Each row is a point on a landscape with many peaks, with its height.
A climber steps from a point to the highest of its 2 nearest points, and stops where none of them is higher. Distance is the straight distance between rows; heights are no part of it.
tudo: [186 148  96 138 128 110 142 151 119 106 138  55 132  85 143 134  86  70
 159 115 128  99 118 165 136]  (h 458)
foti: [ 80  82 205 118 105 106 148 114 178 152 143 106 128 201 137 134 154 172
 136 171 134  92 151 144 141]  (h 408)
dum: [131 159 160 110 116 120 130  61  79 158 141 168 106 199 101 145 175 146
  91  95 100  84 142 131  89]  (h 160)
Lezu: [127 152 183 117 165 134 139 103  67 157 102 122 113 180 151 137 177 115
 148  92  80  76 149 193  72]  (h 194)
Pizu: [150 148 104 160  68 138 137 169 183 108  94  74 148  71 117 119 131  95
 140 145 145 138  99 159 114]  (h 288)
Pef: [138 164 143 132 157 130 120 152 133 103 108 101 117 101 127 116 133  86
 148 112 135 125 123 147 138]  (h 424)
gusu: [147 130 130 152 125 125 152 158 143  88 146  31 132 115 143 141  83  86
 155 155 176  95 147 144 168]  (h 471)
guras: [135 162  82 117 102 135 110 150 144 145 105 145 124  79 127  80 166  98
 137  94 102 162  56 156  93]  (h 353)
ket: [129 107  74 158  40 174 109 170 112 102 164 158 137  83 110 122  93 158
 119 178 119 171  98  59 141]  (h 524)
Dem: [189 140 138 116 138  97 135 140  64 104 160  57 106 108 151 164  78  65
 141 101 135  79 152 123 149]  (h 565)
fot: [139 126  61 149 112 160 110 134  83  89 164 109 153  57 104 140  52  88
 130 111 187 111 133 101 150]  (h 495)
mazut: [155 121  73 175  68 123 140 164 177 137  99 149 139 100 128 123 158 180
 119 152  93 192  77 111  87]  (h 98)
dod: [101 107 123 102 233 147 118  85 103 145 113 145 130 122  92 133 101 145
  98  93 140 123 148 140 123]  (h 247)
pek: [ 96 145 137 121 182 137 138 115 140 160  87 132 120 166  99 110 138 140
 127  93 120 108 124 196  96]  (h 280)
rigiv: [131 142 118 182  90 156 136 171 203  90  81  75 145  93 111 108 144 105
 147 163 167 153 111 154 122]  (h 272)
saban: [101 113 106 152 136 144 133 138 162 123 102 130 148 124 114 101 127 157
 152 154 161 155 124 127 148]  (h 181)
valu: [123 152 137 137 111 108 134 124 190 171  90 128 119 190  98 136 173 164
 130 116 101 124 113 196  80]  (h 258)
par: [133 111 169 117 114 101 143  91 103 145 158 152 126 185 159 149 143 149
 119 145 103  94 178  92 137]  (h 281)
Saz: [ 80 100 129 116 166 136 118 103 135 141 150 128 136 159  81 112  95 185
 105 149 162 132 137 103 153]  (h 400)
sima: [ 84 116 138 103 181 136 110  76 111 139 154 142 122 165  68 122  97 169
  78 122 156 126 147  99 140]  (h 380)
tupe: [111  97 126 142  67 150 128 164 161  99 145 115 138 114 134 128 128 135
 135 183 155 147 118  93 168]  (h 555)
bez: [ 70  96 192 106 157 112 136  98 132 145 141 111 128 192 114 131 133 164
 118 152 164  94 158 128 153]  (h 440)
gono: [ 92 110 131 113 227 139 128 116 127 122 112 121 130 124 112 133 105 131
 128 118 166 129 164 133 146]  (h 270)
Zom: [118 112 119 142  73 147 133 161 153  88 146  87 143 104 129 126 105 102
 141 174 182 123 123 112 164]  (h 515)
kazal: [115 121  81 141 123 167 103 136  86  83 157 132 137  63 107 127  73 115
 124 123 190 143 139  80 164]  (h 538)
Kada: [180 159 129 129 106 110 136 147 150 106 122  75 125  95 140 135 115  74
 152 133 120 107 107 160 136]  (h 432)
Lole: [102 135 134 106 162 130  97  59  83 143 158 173 111 173  73 126 114 163
  72  98 128 123 142  93 113]  (h 362)
vude: [128 110  87 156  98 151 136 152 108  95 168  80 151  78 123 141  49  85
 149 142 193 100 148 115 161]  (h 470)
Vemap: [112 154  95 136 170 171 132 163 153  96  84  98 139  76  97  98 113  94
 146 121 175 147  96 160 131]  (h 352)
dafu: [187 147 172 100 144  98 124 128  50 104 157  80  98 113 153 156 111  58
 117  85 110  83 155 127 141]  (h 530)
fev: [161 149 164 132 140 112 142 146 129  88 142  25 120 123 138 140 108  78
 155 145 150  94 151 141 169]  (h 498)
ropi: [149 151  93 159  86 137 124 163 182 119  76 117 136  82 110 107 154 118
 138 134 134 164  76 165 103]  (h 307)
zepun: [116 141 129 129 142 115 135 121 158 165  88 138 121 168 110 118 150 147
 133 108 113 122 121 191  93]  (h 268)
Ter: [113 131 209 135 178 125 147 130 124 117 113  94 121 183 159 146 159 118
 156 140 127  99 190 153 150]  (h 370)
Zir: [ 90 102 214 127 138 116 155 128 158 136 130 105 121 193 159 138 161 140
 150 163 130  89 175 145 151]  (h 392)
Puvi: [134 136 114 117 132  95 117  77  90 154 149 191 116 149 124 125 111 156
 100 105  95 125 137 105 116]  (h 327)
zigo: [123 145 141 100 152 119 116  54  63 160 139 183 115 170  95 129 146 135
  89  74 100  93 131 148  77]  (h 171)
molov: [ 99 110 151  96 224 139 114  91  77 148 118 145 125 135 115 133 122 122
  98  67 131 113 157 157 110]  (h 229)
madal: [108 120  94  80 209 148  99  78  72 166 143 165 121 106 100 113 105 139
  83  66 114 134 117 148 101]  (h 201)
pir: [105 103 175 101 201 129 113 117  73  97 140 129 127 126 142 143 108 108
 127 113 170 123 193  93 166]  (h 540)
ruvom: [ 80  95 102 121 176 136 115  98 114 136 167 134 147 131  83 114  75 190
 116 156 157 143 134  77 154]  (h 420)
lonot: [117 122 168 106 191 120 131  88  57 148 121 148 123 158 120 131 144 118
 113  86 117  91 164 164  98]  (h 213)
pibes: [184 128  77 150 125 124 149 160  99 102 150  67 130  74 164 137  57  73
 171 117 149  95 128 148 134]  (h 480)
Monap: [102 142 127 125 208 164 139 166 157 108  68 108 124 107 104  99 124 107
 150 117 152 139 113 181 125]  (h 324)
dudo: [111 118 113 126 164 126 115 120 106 119 125 156 129 107 125 125 111 151
 132 115 139 142 147 106 150]  (h 535)
ziz: [126 104 108 152  40 149 127 179 158 105 139 120 141 102 132 130 132 144
 122 182 132 164  98  86 144]  (h 594)
kav: [ 76  97 205 109 112 106 137  91 157 149 157 120 120 217 103 130 149 179
 114 164 148  89 142 126 136]  (h 422)
vibos: [136 141  86 142 119 136 120 157 166 142  74 150 124  98 119  88 159 138
 149 110 117 169  72 181  88]  (h 326)
tipus: [173 152 144 108  50 108 143 144 153 124 149 138 143 136 176 189 147  88
 103 145  74 126 104  75 155]  (h 222)
gotab: [182 151 164 127 143  92 143 148  97  94 152  38 107 132 162 165  99  79
 139 128 129  77 151 148 167]  (h 529)
vom: [141 108 189 108  93 105 149 117 132 137 159 159 124 180 194 169 162 130
 116 156  80 101 163  84 157]  (h 262)
rase: [122 117 147 137 106 103 135 120 172 150 130 135 130 173 146 131 160 165
 138 154 110 132 141 132 133]  (h 226)
ser: [139 143 172 117 146 109 130 127 104 112 136 140 109 140 164 146 155 103
 129 126 113 119 177 110 147]  (h 323)
Maz: [119 115 137 140 137 129 130 136 160 113 126 120 127 133 134 108 138 129
 145 148 154 139 144 120 159]  (h 196)
Fumo: [146 147 163 121  87 106 136  59 104 162 144 168 110 209 125 156 178 151
 100 118  81  74 145 115  91]  (h 152)
sif: [150 139 113 136  97 116 131 136 160 129  98 150 118 119 139 124 157 125
 140 129 100 151 109 132 120]  (h 74)
lila: [143 138 178 130 147 104 136  94  86 136 136 163 111 174 164 143 153 124
 129 113  97  88 176 124 124]  (h 300)
benod: [104 134 143 115 212 142 137 134 130 134  84 132 121 128 123 112 125 118
 140 100 132 126 134 182 125]  (h 299)
tet: [157 128 168 109  75 105 145 131 141 128 150 163 122 167 195 176 158 113
 107 147  70 117 133  71 164]  (h 245)
Vavi: [151 150 124 106 101 112 123 105 115 185 116 176 116 148 155 115 185 120
 129  85  56 124  91 171  60]  (h 45)
poguz: [133 144 123 112 143 109 120  99  99 151 131 192 109 132 138 119 139 126
 126 102  93 129 132 126 116]  (h 306)
guzi: [160 152 121 105 101 110 123 102 101 171 137 201 112 132 163 117 167 131
 123  90  47 127 106 138  79]  (h 36)
Goru: [128 132 202 126 167 112 131 132 102  98 134 105 112 153 167 140 140  94
 140 139 135 106 184 116 159]  (h 345)
kurim: [152 162 146 134 123 120 131 152 162 101 102  80 116 109 133 122 144  83
 150 131 121 123 112 168 125]  (h 410)
kupo: [115 125 102  78 213 154  93 110  74 151 127 161 127  78 125 103 118 104
 120  60 123 143 109 142 110]  (h 227)
tose: [124 140 109  93 174 134 107 125  86 143 123 159 119  89 150  96 131  97
 129  81 114 140 109 149 110]  (h 254)
fof: [164 124 107 138  60  95 141 132 172 153 129 173 130 149 151 152 166 180
 106 139  55 168 100  99  94]  (h 118)
gozeg: [158 134  93 154  59 126 130 158 163 118 109 152 133 101 137 130 155 142
 129 150  97 174  99  94 120]  (h 86)
disa: [111 143 182 108 174 129 141  81  52 160 109 135 119 180 115 144 165 117
 120  79 100  73 158 175  75]  (h 203)
vov: [158 142  78 153  76 135 141 155 139 100 131  86 147  81 121 131  86  83
 145 135 153 111 117 136 137]  (h 444)
Mavi: [125 126  76 124 174 132 112 105  92 134 133 176 125  93 107 113  92 152
 125 108 124 157 118 100 131]  (h 487)
tatul: [166 136 130 124  74  93 145 112 158 163 117 173 123 167 151 156 172 173
 101 122  52 142 111 127  81]  (h 130)
Mapar: [111 132 128  82 176 129 108  65  57 161 146 175 121 136 103 117 122 134
  81  65 105 113 120 141  87]  (h 184)
Sidud: [118  99 110 165  93 119 142 157 201 139 106 116 143 138 126 113 156 193
 139 169 128 171 108 139 119]  (h 157)
Dupi: [118 121 157 111 182 124 113 139  97  82 139  99 121 115 140 139 111  90
 129 116 173 124 173  95 169]  (h 497)
bepev: [176 135 107 117  29 117 133 159 146 120 157 145 149 127 163 186 145  97
  81 156  81 138  83  69 156]  (h 202)
muzu: [132 119 159 145  87 100 150 121 193 165 109 128 136 192 141 152 183 175
 130 144  94 132 135 138 109]  (h 239)
Foden: [163 147 138 126  98 110 131 138 163 144 101 160 112 126 172 133 176 121
 133 111  67 133 104 144  95]  (h 63)
Dit: [ 97  96  88 143 131 150 121 125 119 138 150 148 152 111  99 103  89 189
 133 168 152 163 128  88 149]  (h 453)
tazon: [126 149  83 161 130 177 120 162 141 102 105 110 156  57  84 109  83  93
 141 126 198 147  99 153 121]  (h 385)
Gog: [142 144  59 107 135 143  94 114  90 157 129 189 125  74 114  82 113 138
 128  92  97 168  77 121  94]  (h 415)
Sunu: [ 70  83 178 113 187 118 132 116 123 126 144 112 130 166 130 128 110 149
 130 150 169 113 180 116 172]  (h 466)
Dini: [116 113 152 129 117 121 134 126 156 121 138 141 115 148 160 132 139 140
 135 158 122 134 149  98 159]  (h 211)
Rop: [137 158  71 108 121 143  93 139 104 146 115 170 119  67 128  74 139 107
 133  92 105 169  66 137  92]  (h 382)
kato: [125 145 131 102 126 107 108  63  90 150 174 177 112 178  88 128 120 167
  81 119  96 123 134  68 113]  (h 346)
Dovo: [160 131  94 143  55 125 137 159 161  96 141  80 145 108 136 148 103  90
 134 156 142 114 118 116 153]  (h 474)
nilu: [107 100 117 156 121 134 141 160 194 132  99 101 147 138 112  99 145 170
 149 172 166 168 112 147 132]  (h 167)
Lizab: [ 82 104 135 152 118 172 131 166 171  95 113  94 143 111 108  97 116 135
 156 191 209 153 121 128 167]  (h 236)
Paz: [134 104  90 156  26 158 127 180 133 112 159 140 146  94 127 141 111 145
 105 185 118 172  85  69 137]  (h 556)
Duver: [132 148 144 128 159 123 114 138 106  85 128 101 122 104 127 137 113  86
 138 121 157 119 151 119 159]  (h 461)
bupe: [160 122  90 142 134 121 137 145  85  95 160  71 132  78 141 154  54  69
 153 113 172  90 152 120 157]  (h 507)
fepiv: [134 137 163 141 100 109 142 131 203 160  95 120 128 189 141 153 185 166
 137 121  88 128 121 178  85]  (h 249)
fisi: [ 78 105 140 133 175 166 137 157 158 100 104  92 147 121 112 111 125 131
 154 160 200 147 149 137 174]  (h 228)
Koma: [163 126  79 160  65 101 132 144 177 160 114 157 132 128 138 136 164 192
 115 138  72 183  81 109  76]  (h 108)
Vovu: [118 102  76 152  98 157 113 143 108 120 157 160 136 100 112 113  99 177
 138 172 132 173 117  69 141]  (h 486)
Faso: [113 125 100 131 156 144 105 127  95  95 142 151 128  82 118 126  94 123
 131 119 166 149 143  80 161]  (h 588)
sidu: [134 150 142 104 155 125 110 121  86 146 128 167 102 111 160 111 143  91
 130  80  91 131 115 151 100]  (h 278)
bamag: [ 84 116 140 126 215 156 141 149 145 111  98 111 141 133 112 123 106 130
 144 135 181 139 158 141 159]  (h 250)
Kepu: [110 114 108 171  81 164 124 178 185 100 104  86 144  92 114  98 116 125
 139 179 193 166 107 129 141]  (h 255)
Pilon: [159 147 152 125  76  98 147  83 141 167 140 170 119 200 140 168 183 157
 107 118  63 103 129 122  85]  (h 142)
Sim: [123 100 128 137  84 144 141 169 147  94 159  45 149 113 131 135  85  86
 144 181 190 101 138 119 171]  (h 482)
tisug: [ 99  80 126 140  77 104 146 139 201 157 133 109 137 162 113 121 142 209
 122 186 128 158 102 124 110]  (h 148)
bili: [157 150 143 120  96 114 129 127 157 178  94 159 114 147 159 124 197 128
 135  87  52 134  91 179  63]  (h 53)
tulus: [152 149  71 162  91 161 119 146 137 111 113 109 151  54 101 107  79  87
 140 127 175 137  94 150 115]  (h 411)
Dipa: [129 141  60 122 137 147 100 112  78 130 135 196 118  66 110 105  96 148
 125 103 103 169  92  92 116]  (h 448)
naz: [ 84  87 160 103 202 117 115 101  96 124 153 129 138 152 130 134 107 149
 113 129 167 117 190  92 170]  (h 494)

Where does a climber stop that starts at each point below?
par: pir
Mapar: ziz
saban: ziz
Foden: ziz
foti: pir
Rop: Faso
Lizab: Faso
guzi: ziz

Call two points neighbours if one is among the 2 nearest of the other. Go from one point of each pair to the other, from neighbour to neighbour, staying as high as possible. Name the lowest point that can't be avoided.
pir and gono: fisi
ziz and Dem: gusu
bupe and Faso: vude
pir and Faso: kurim

For each start below, name every point that the climber comes to, in order.
bili: Foden, sif, gozeg, mazut, Koma, fof, tatul, Pilon, Fumo, dum, zigo, Mapar, madal, kupo, tose, sidu, poguz, Puvi, kato, Lole, sima, Saz, ruvom, Dit, Vovu, ket, Paz, ziz
guras: Rop, Gog, Dipa, Mavi, dudo, Faso
tet: vom, par, lila, ser, Goru, Ter, Zir, foti, kav, bez, Sunu, naz, pir
tisug: nilu, saban, Maz, Dini, rase, muzu, fepiv, valu, zepun, pek, benod, Monap, Vemap, tazon, tulus, vov, Dovo, Zom, tupe, ziz
